Points on a hilly landscape, in no order, each with its height.
A ball rolls from a point to whichever of its 2 nearest points has the largest drop for the distance, and stops where none of them is lower. Distance is the straight distance between rows; heights are no part of it.
k_938:  -1  -8   6  12 -12 -18  -7 -19 -12  10  23 -20 -16  10 -20  44   4   2 -10 -13  -2  13   4  22  21  height 0.31
k_624: -28  -2   2  10  20  13   4   1 -13   1  -8  27 -16   3  -3 -11  18  -8   1  20 -28 -22  -3  -4 -10  height 2.91
k_445:  16   5  -3  -8  -7 -17 -10  -3   7 -15  10  -8   5  -7 -15  11 -20  -5   1  -8   2   4   3  13  11  height 3.60
k_667:  10  25 -14 -18 -21   2   5 -15  17  -9  15 -12  18  15 -11  13  -3  10   8   3  13   5 -30   5  -1  height 5.00
k_464:  18  19   6  -9  -6  -4  12   9  40  13   4  -6  22 -14  -2 -11 -14   6   7   7   6   3  -8   8   3  height 6.39
k_328:  -1   8   4  -3 -13   0  11 -16  18  -2  17 -18  22  18  12  -8  21   2   5  24  -3   7 -57   3 -16  height 6.07
k_970:  12   1  22   9  -4   3  -6   8   3  18  -7  16   1 -29 -10 -11  -9  -7  11  -8 -10  -1  21   8  12  height 3.12
k_862:   3   3   0   4 -17  -7   8 -19  19   0  16 -27  23  37  14   9  31  -2   4  13   2   8 -55   3  -6  height 5.96
k_722: -19 -10  -4   0  24  15  -8   7 -19 -16 -23  18  -9  -7   0   8  10   7   5   4 -17 -15   8  -7 -16  height 2.37
k_704:  33  31  -3 -15   8   5   7  12  41  -9  -5 -12  24 -21   1 -28 -31   2  -4   5   8   8   3   4   5  height 6.58
k_233:   0   1   3 -19   9   5   6  23  27   5  -3  10  10   2  23 -22   0   9 -12  10   0   2  -8 -10   7  height 3.80
k_330:  -5 -10  -3  11 -22 -11  11 -14 -12  29  10  11  -9  18 -11  -6  -4 -13   2  -4   6   2   4  -3   0  height 3.13
k_79:  -7  -6 -15  17  -7 -22   7 -24 -17  -3  12 -15 -13  25   3  13  -9 -13 -15  -8   1   7   7  -2  -7  height 4.05
k_459:   4 -19   5   6  -7 -19  -7  -3 -19  -1  15 -20 -12   8 -10  33  -4  -4 -11 -17   7  20   8  14  18  height 1.48
k_674:   5 -16  11   2   4  -6 -17   6 -18 -11   3  -7  -9 -25  -1  18   3  -2   6 -18   1   2   9   7   7  height 2.44
k_675: -14   8   7   3  21  32   0  -1   0 -15 -25  19  -4  -9  12 -24 -15   0 -21  10 -23 -11  24  -7  -3  height 1.10
k_396: -22 -15  -4   8  24  -1   4  12 -17  12 -11  11 -16  17   6   5  24  -1  -3   7  -5 -19   0  -6 -11  height 3.84
k_160:  -8  -7  20  18   6  17  -8  -5 -20  -7 -15  16  -6 -21 -11 -23 -18 -13   7 -18  -1   0  15  -6  -3  height 2.80
k_778:   4   2  13  -1  11  16  -4  16  18  10 -13   9   0 -20  15 -35 -22  -6 -15  -3  -9  -5  24   4  20  height 2.33
k_4:  -6 -11  -3  -6  -2  15  -8  18  -8   3 -15  11  -2  -6   2   9   3  13  13  -5  10  -8   8 -14   6  height 5.72
k_33:   1  -4   5   6 -19 -15   2  -7  -1  25  15  -2  -5  11  -8  16  22  -4   5   3  -5   2  -2  10  12  height 2.08
k_482: -14 -10  12  15   5  28  -3  -1 -16  -4 -19  27  -7 -23 -11 -18   1  -4  12  -6 -17 -10  14  -3  -5  height 2.32
k_347:   6 -14  -9   5  -9 -17  -2  -8 -12   3   0 -20  -8  22   2  29   0   1  -7 -14   9  14   6   8   6  height 1.77
k_857:  11 -10 -11  11  -4  -9   0  -5 -19 -22   9  -9  -2   3 -12  -4 -30  -4   2 -19  16  22   9   2   2  height 4.25
k_507:   4   0  -1 -15   5   6   6  12  20  -4   1 -10  17  19  35 -10  18   6  -4  12   9  13 -36 -15  -8  height 4.46
k_238:  -7 -12 -19  20  -1 -13  -1 -14 -22  -1  -3 -10 -11  30  16  22  14  -6   7 -10  15   1   6 -11  -5  height 5.11
k_521: -12   1  -8 -15  14   0  -4   0  -7 -13 -12  13  -9   2   4  11  14   4  -2  11 -14 -17  -2  -4 -16  height 1.70
k_28:  11   5   7  -3  -6 -11  -9  -4   6  -5   9  -6  11 -28 -24  12 -11  -3  10 -10 -10   1  10  19   7  height 3.57
k_376: -15  -5   4  -3   9  -2  -3  -4 -10  -3  -5   9 -13  -5  -9  18  30  -2   3   5 -20 -11  -2   1  -1  height 0.83
k_154: -18 -27   4  11  37  -1   5  24 -16  14 -31  14 -18  18  17   7  26   8  -8   1  -2  -7  11  -8  -6  height 4.21
k_910:  -6 -20  21   4   9  -2 -20  12 -10   0  -7   2 -11 -29  -4  13  21   5   3 -10 -10  -6  18   7  13  height 2.93
k_35: -25  16   6  -1  30  32   1   1   4  -8 -18  17   4   7  16 -32 -10  -8 -23  26 -22 -11  15  -8  -8  height 1.81
k_732:  10  -1   9   3   4  10  -8   6   5 -15  -9   7   2 -35   1 -11 -25  -1   1 -10   1  -6  22   2   9  height 2.71
k_276:  -6  -5 -16 -11  -7   2  -7   5 -15  -1  -8   6  -2   5   5  26  16  14  11  -7  15  -8   0 -18  -1  height 5.54
k_853:  -3  27 -12  -8  14   3   5  -1   8 -24   0  -3   7  -2  19 -26 -18  -2 -17  13  -3   4  -4 -14 -20  height 3.89
k_517:  -7 -22   6   2   1   6  -7  19 -11  20 -11  14  -8  -9  -6  17  20  10  22  -4   5  -9   8  -4  11  height 5.89
k_992:   0   4  -1 -19   3  -3  -7   5   8 -11   4   9  -1  -4   2   7  14   9  -1   9  -1  -8  -5   1   2  height 2.42
k_172: -25  10   5   6  30  22   4   3  -1  -4 -12  33 -12  -1   4 -19   5  -8 -13  24 -26 -18  13  -2 -13  height 2.43
k_855: -18 -19  -2  29  12  -7   6 -11 -42  -8  -8   0 -10  15   1  15  14  -4   7 -17   0  -5  12  -7 -21  height 2.72
k_677:  13   5   5  -4   2  -4  -2   7  15 -14  -1   5   0 -18   0 -19 -20 -12  -7  -5  -1   1  12   1   5  height 3.14
k_46: -23 -28  11  21  10 -10  -7  -8 -39  -6  -7 -11 -20   4  -1  26  27  -4   5 -17  -1  -3  10  -3  -8  height 2.07
k_213:  10   2   7 -13  -2   4   2  18  19  18  -2   8   4  -2  11  -9  -1   8   3   4   4   1   4  -8   6  height 3.45
k_451:  25  27 -13 -18 -14   1   7 -11  17 -13  16 -24  26  15 -16   0 -18  13   2   7  21  21 -31  -3  -6  height 4.78
k_244:   1   2   9   1   8  26 -14  14  14  -9 -20  14   9 -30  -1  -7 -12  12   6   0  -9 -14  20   2  13  height 2.25
k_769:  -3  12   6  -7   5  29  -3  12  18   5 -10  17   5 -13   9 -29 -10   6 -13   9  -9 -13  14  -1  12  height 1.78
k_532:   3  -2   6  12 -21  -5   7  -3  -8  38   9  10  -7   2 -19   1  13   0   6  -1  -1  -3   8   5   8  height 2.59
k_790:   2  -9   3  -5  -5 -12  -5  -1  -7   0   7  -3  -7  -4   4  12  -1   3   0 -10  -1   6   5   1   1  height 1.76
k_373:  19   7  20   7  -5   1  -2  26  26  23  -7  11   9 -26  -1 -13 -13  -3   6  -5  -6  -5  23  10  17  height 3.36
k_351: -13  -6  15  14  16  22  -8  -5  -9 -14 -23  23 -10 -25   1 -23  -9  -9  -5  -1 -23  -9  30  -3  -2  height 1.82
k_832:   9  -7  -8  -9 -15 -12   2   3  -2   6   9 -12   2   8  -2  21  -5   4   0 -12  17  15   1   6  17  height 0.56
k_510:   1  11  -6  -5   5  -1   0  -4   6 -20   0   3  -2 -15   9 -21 -22 -12 -16   6  -6  -2   4  -6 -12  height 3.53
k_886:   8  19  -9  -9   2   1  11   0  20 -11   7  -8  18   2  13 -29 -13   7 -14  15   5  10 -22  -8 -16  height 4.24
k_635:  -4 -11 -23   4  -7  -4  -2  -1 -12   8  -4  -6  -4  26  14  26  16   9   3   0  14  -2   2 -11  -1  height 5.33
k_223:  20  -8  -4  -6   4 -23  -8   9  -3 -16  11 -18 -10  -7  -6   7 -16 -13 -10 -13  11  19   4  13   9  height 3.07
k_955:  30  29  -1  -7   1   0  17  10  40   3   7 -16  25 -14 -16 -25 -29  -2  10   4  16   8  -9   9   0  height 6.49
k_891: -13 -22   2  11  25 -15   3  16 -20  13 -13   2 -19  16  26   5  18   2   1 -12   9  -5  13 -19  -6  height 4.54
k_320:  -4  -5   7  -3 -10  -2   5  11   3  25   3  14  -2   1  -6  -5   7   2   7   5   1  -1   5  -4   7  height 3.06
k_736:  24   2 -17 -18   0 -12  11  13  19  -5  12 -21   9   6   3  -9 -22  -1   0 -13  29  17 -16  -3  10  height 0.96
k_535: -29 -17  -1  13  36   7   7  12 -21  14 -17  22 -17  12  -7  -3  33  -4  -3  19 -20 -24   2  -4 -20  height 3.42
k_629:   0   2 -16   1 -13  -4  -4 -20  -4  -1   9 -12   1  28   0  29   9   0   0   2   0  -4 -10   7   5  height 5.58
k_107:  15  19  11 -10  -9   4  17 -14  28 -12  22 -19  32   3   0 -31 -14   4  -1  25   9  19 -47  -1 -19  height 6.29
k_201: -19 -23   0  22   4 -13  -8  -7 -34  13  -2  -1 -22  13 -10  25  30  -8   0  -1 -12 -12   7   5  -6  height 1.18
k_638:  -5   7 -17   6 -22   0  -3 -27  23   6  17 -28  17  42  11  17  30   5   1  10   2   8 -37   6  -9  height 5.86
k_326:  10  -6  -4  10  -8   0   1  -1 -17  -8  -5   1  -8 -20  -9 -15 -34 -12   4 -19  17   9   9  -5   0  height 3.73
k_404:   7  15  12 -18  -4   2  10  -5  25  -9  16 -11  23   4  10 -24   6   2   2  19  -2   9 -48   0 -18  height 6.18
k_944: -19 -15   1  12  -4  -2  -6 -12 -23  14   4   1 -14   0 -22  20  32  -8   6   4 -22  -9  -1   9   1  height 1.74
k_14: -14  -2 -12  13 -11 -12   3 -17 -14   9  12   4 -12  18   4  -2   0 -11  -7  -4   4   2   1 -12 -12  height 3.61
k_144:  14   2 -10 -19  -4   1   4  17  17   2   2 -10  11   1  17 -19 -13   7  -1  -1  25  13 -10 -11   3  height 2.12
k_424:   3   6  -2 -21  13  11   7  13  13   2  -6  -1  16  13  36 -23  -4  10 -13  14  13   7 -18 -16  -8  height 4.16
k_142:  -1   1   3  11  -1   6   0  -1 -13  -4 -12  16  -7 -17  -6 -33 -31 -14   2  -7   6   4  15 -11  -1  height 3.26
k_933:   8  23 -11 -17 -17   4  -1 -13   9  -3  10  -5  16  -2 -14   2 -12   5  10   6   4  -1 -12  -2  -5  height 5.17
k_473:   2  12 -18  -1 -26  -6   1 -24   9   4  18 -19   8  32  -2  26  20   8   0   6   7   6 -30   8   2  height 5.74
k_723:  23  20  10  12   2  -2   6  10  33  21  -5   1  13 -28 -14 -15 -29  -4  12  -4   1  -3  19  19   7  height 3.59
k_278:  -5  -5   3   9 -14 -18   0 -17 -15  21  24 -13 -16  14 -12  32  19 -11  -5  -4 -14   4  -4  12  15  height 1.39
k_203:   0   4  15 -15  10  22 -17  13  15   1 -13  15   5 -22   0   1  11  11  -6   7 -14 -17  16  12  18  height 1.75
k_651:  17  16   4 -10 -16  -4  -6   1   0  -2   9   3  11 -16 -25  28  -5   3  23  -7  -4  -3  -1  21  15  height 3.28
k_907:   5  15   0 -22 -16  -9  -9  -1   4  -7   9   1   5  -7 -15  21  10   8   9   1  -6  -8  -7  17   4  height 2.95
k_774:  -7 -19  21  11   4  16 -11   6 -15   0 -13  12 -11 -31  -8   0   9   2  10 -12  -8  -5  19   3   4  height 2.81
k_643:  -7 -19  -2  11   4 -17  -4   7 -23   3  -6 -10 -20  20  21  17   8  -3  -9 -19  16   2  11 -15   1  height 4.83
k_175: -13 -14  -4  11  -3  -4  -4 -14 -30  -9  -4   3 -10   5 -10  19   5  -1   8 -11   3  -5   9 -10  -8  height 3.27
k_716: -11   4   0 -18  16  22  -8  13  11  -3 -20  17   1  -6   5 -11   3  18  -8  18 -11 -12  12  -2   9  height 0.94
k_218: -12  10 -17 -10  -3 -10  -2 -14 -11 -12   4  -9  -7  21   4  17  12  -1   3   1  -4  -8 -11  -5 -14  height 5.60
k_694:  22  20 -11 -11  -5   1  14  -4  19  -9  16 -16  23   5   0 -20 -17   9   0  11  21  17 -23  -9 -17  height 4.52
k_205:  20  -8 -14 -12   1 -14   4  13  10 -17   5 -18   1  -5   0  -7 -30  -5  -3  -9  20  15   6   7  10  height 2.24
k_432:  -1   4 -17   9  -4 -24  18 -26  -2 -12  19 -14  -9  33  -1   7 -11 -10 -15  -2   0  16  -8   3 -14  height 4.43
k_287:   6  -7  19  14  -2   6  -1   8   7  16 -12  12 -10 -27   1 -30 -21 -10  -1  -8  -5  -7  25   4  20  height 2.79
k_856:  11  24  12 -15  -8   4  10   2  36  -4  13  -4  25  -8   2 -19  -2   7  -2  18   2   4 -28  11  -3  height 6.30
k_661:  -3  12 -22  -8 -18   0   6 -16  -9  -6  11  -2   4   8  -3   8  -1   0  -1   6   5   2  -9  -9 -10  height 5.39
k_685: -10 -12   6  16 -17  -1   1 -14 -31   6   3   1 -12  -3 -20  22  10   3  11 -18   1   2   8   6   1  height 3.69

For each start below, name the point where the ball stops.
k_233 -> k_938
k_276 -> k_675
k_79 -> k_938
k_432 -> k_938
k_218 -> k_716
k_107 -> k_716

Call two points neighbours if one is among the 2 nearest of the other. Go from one point of each pair to the other, from neighbour to neighbour, staying as low as possible. Name the highest point that can't be avoided.
k_938 and k_675 -> k_910
k_938 and k_832 -> k_347
k_201 and k_376 -> k_944
k_716 and k_629 -> k_218
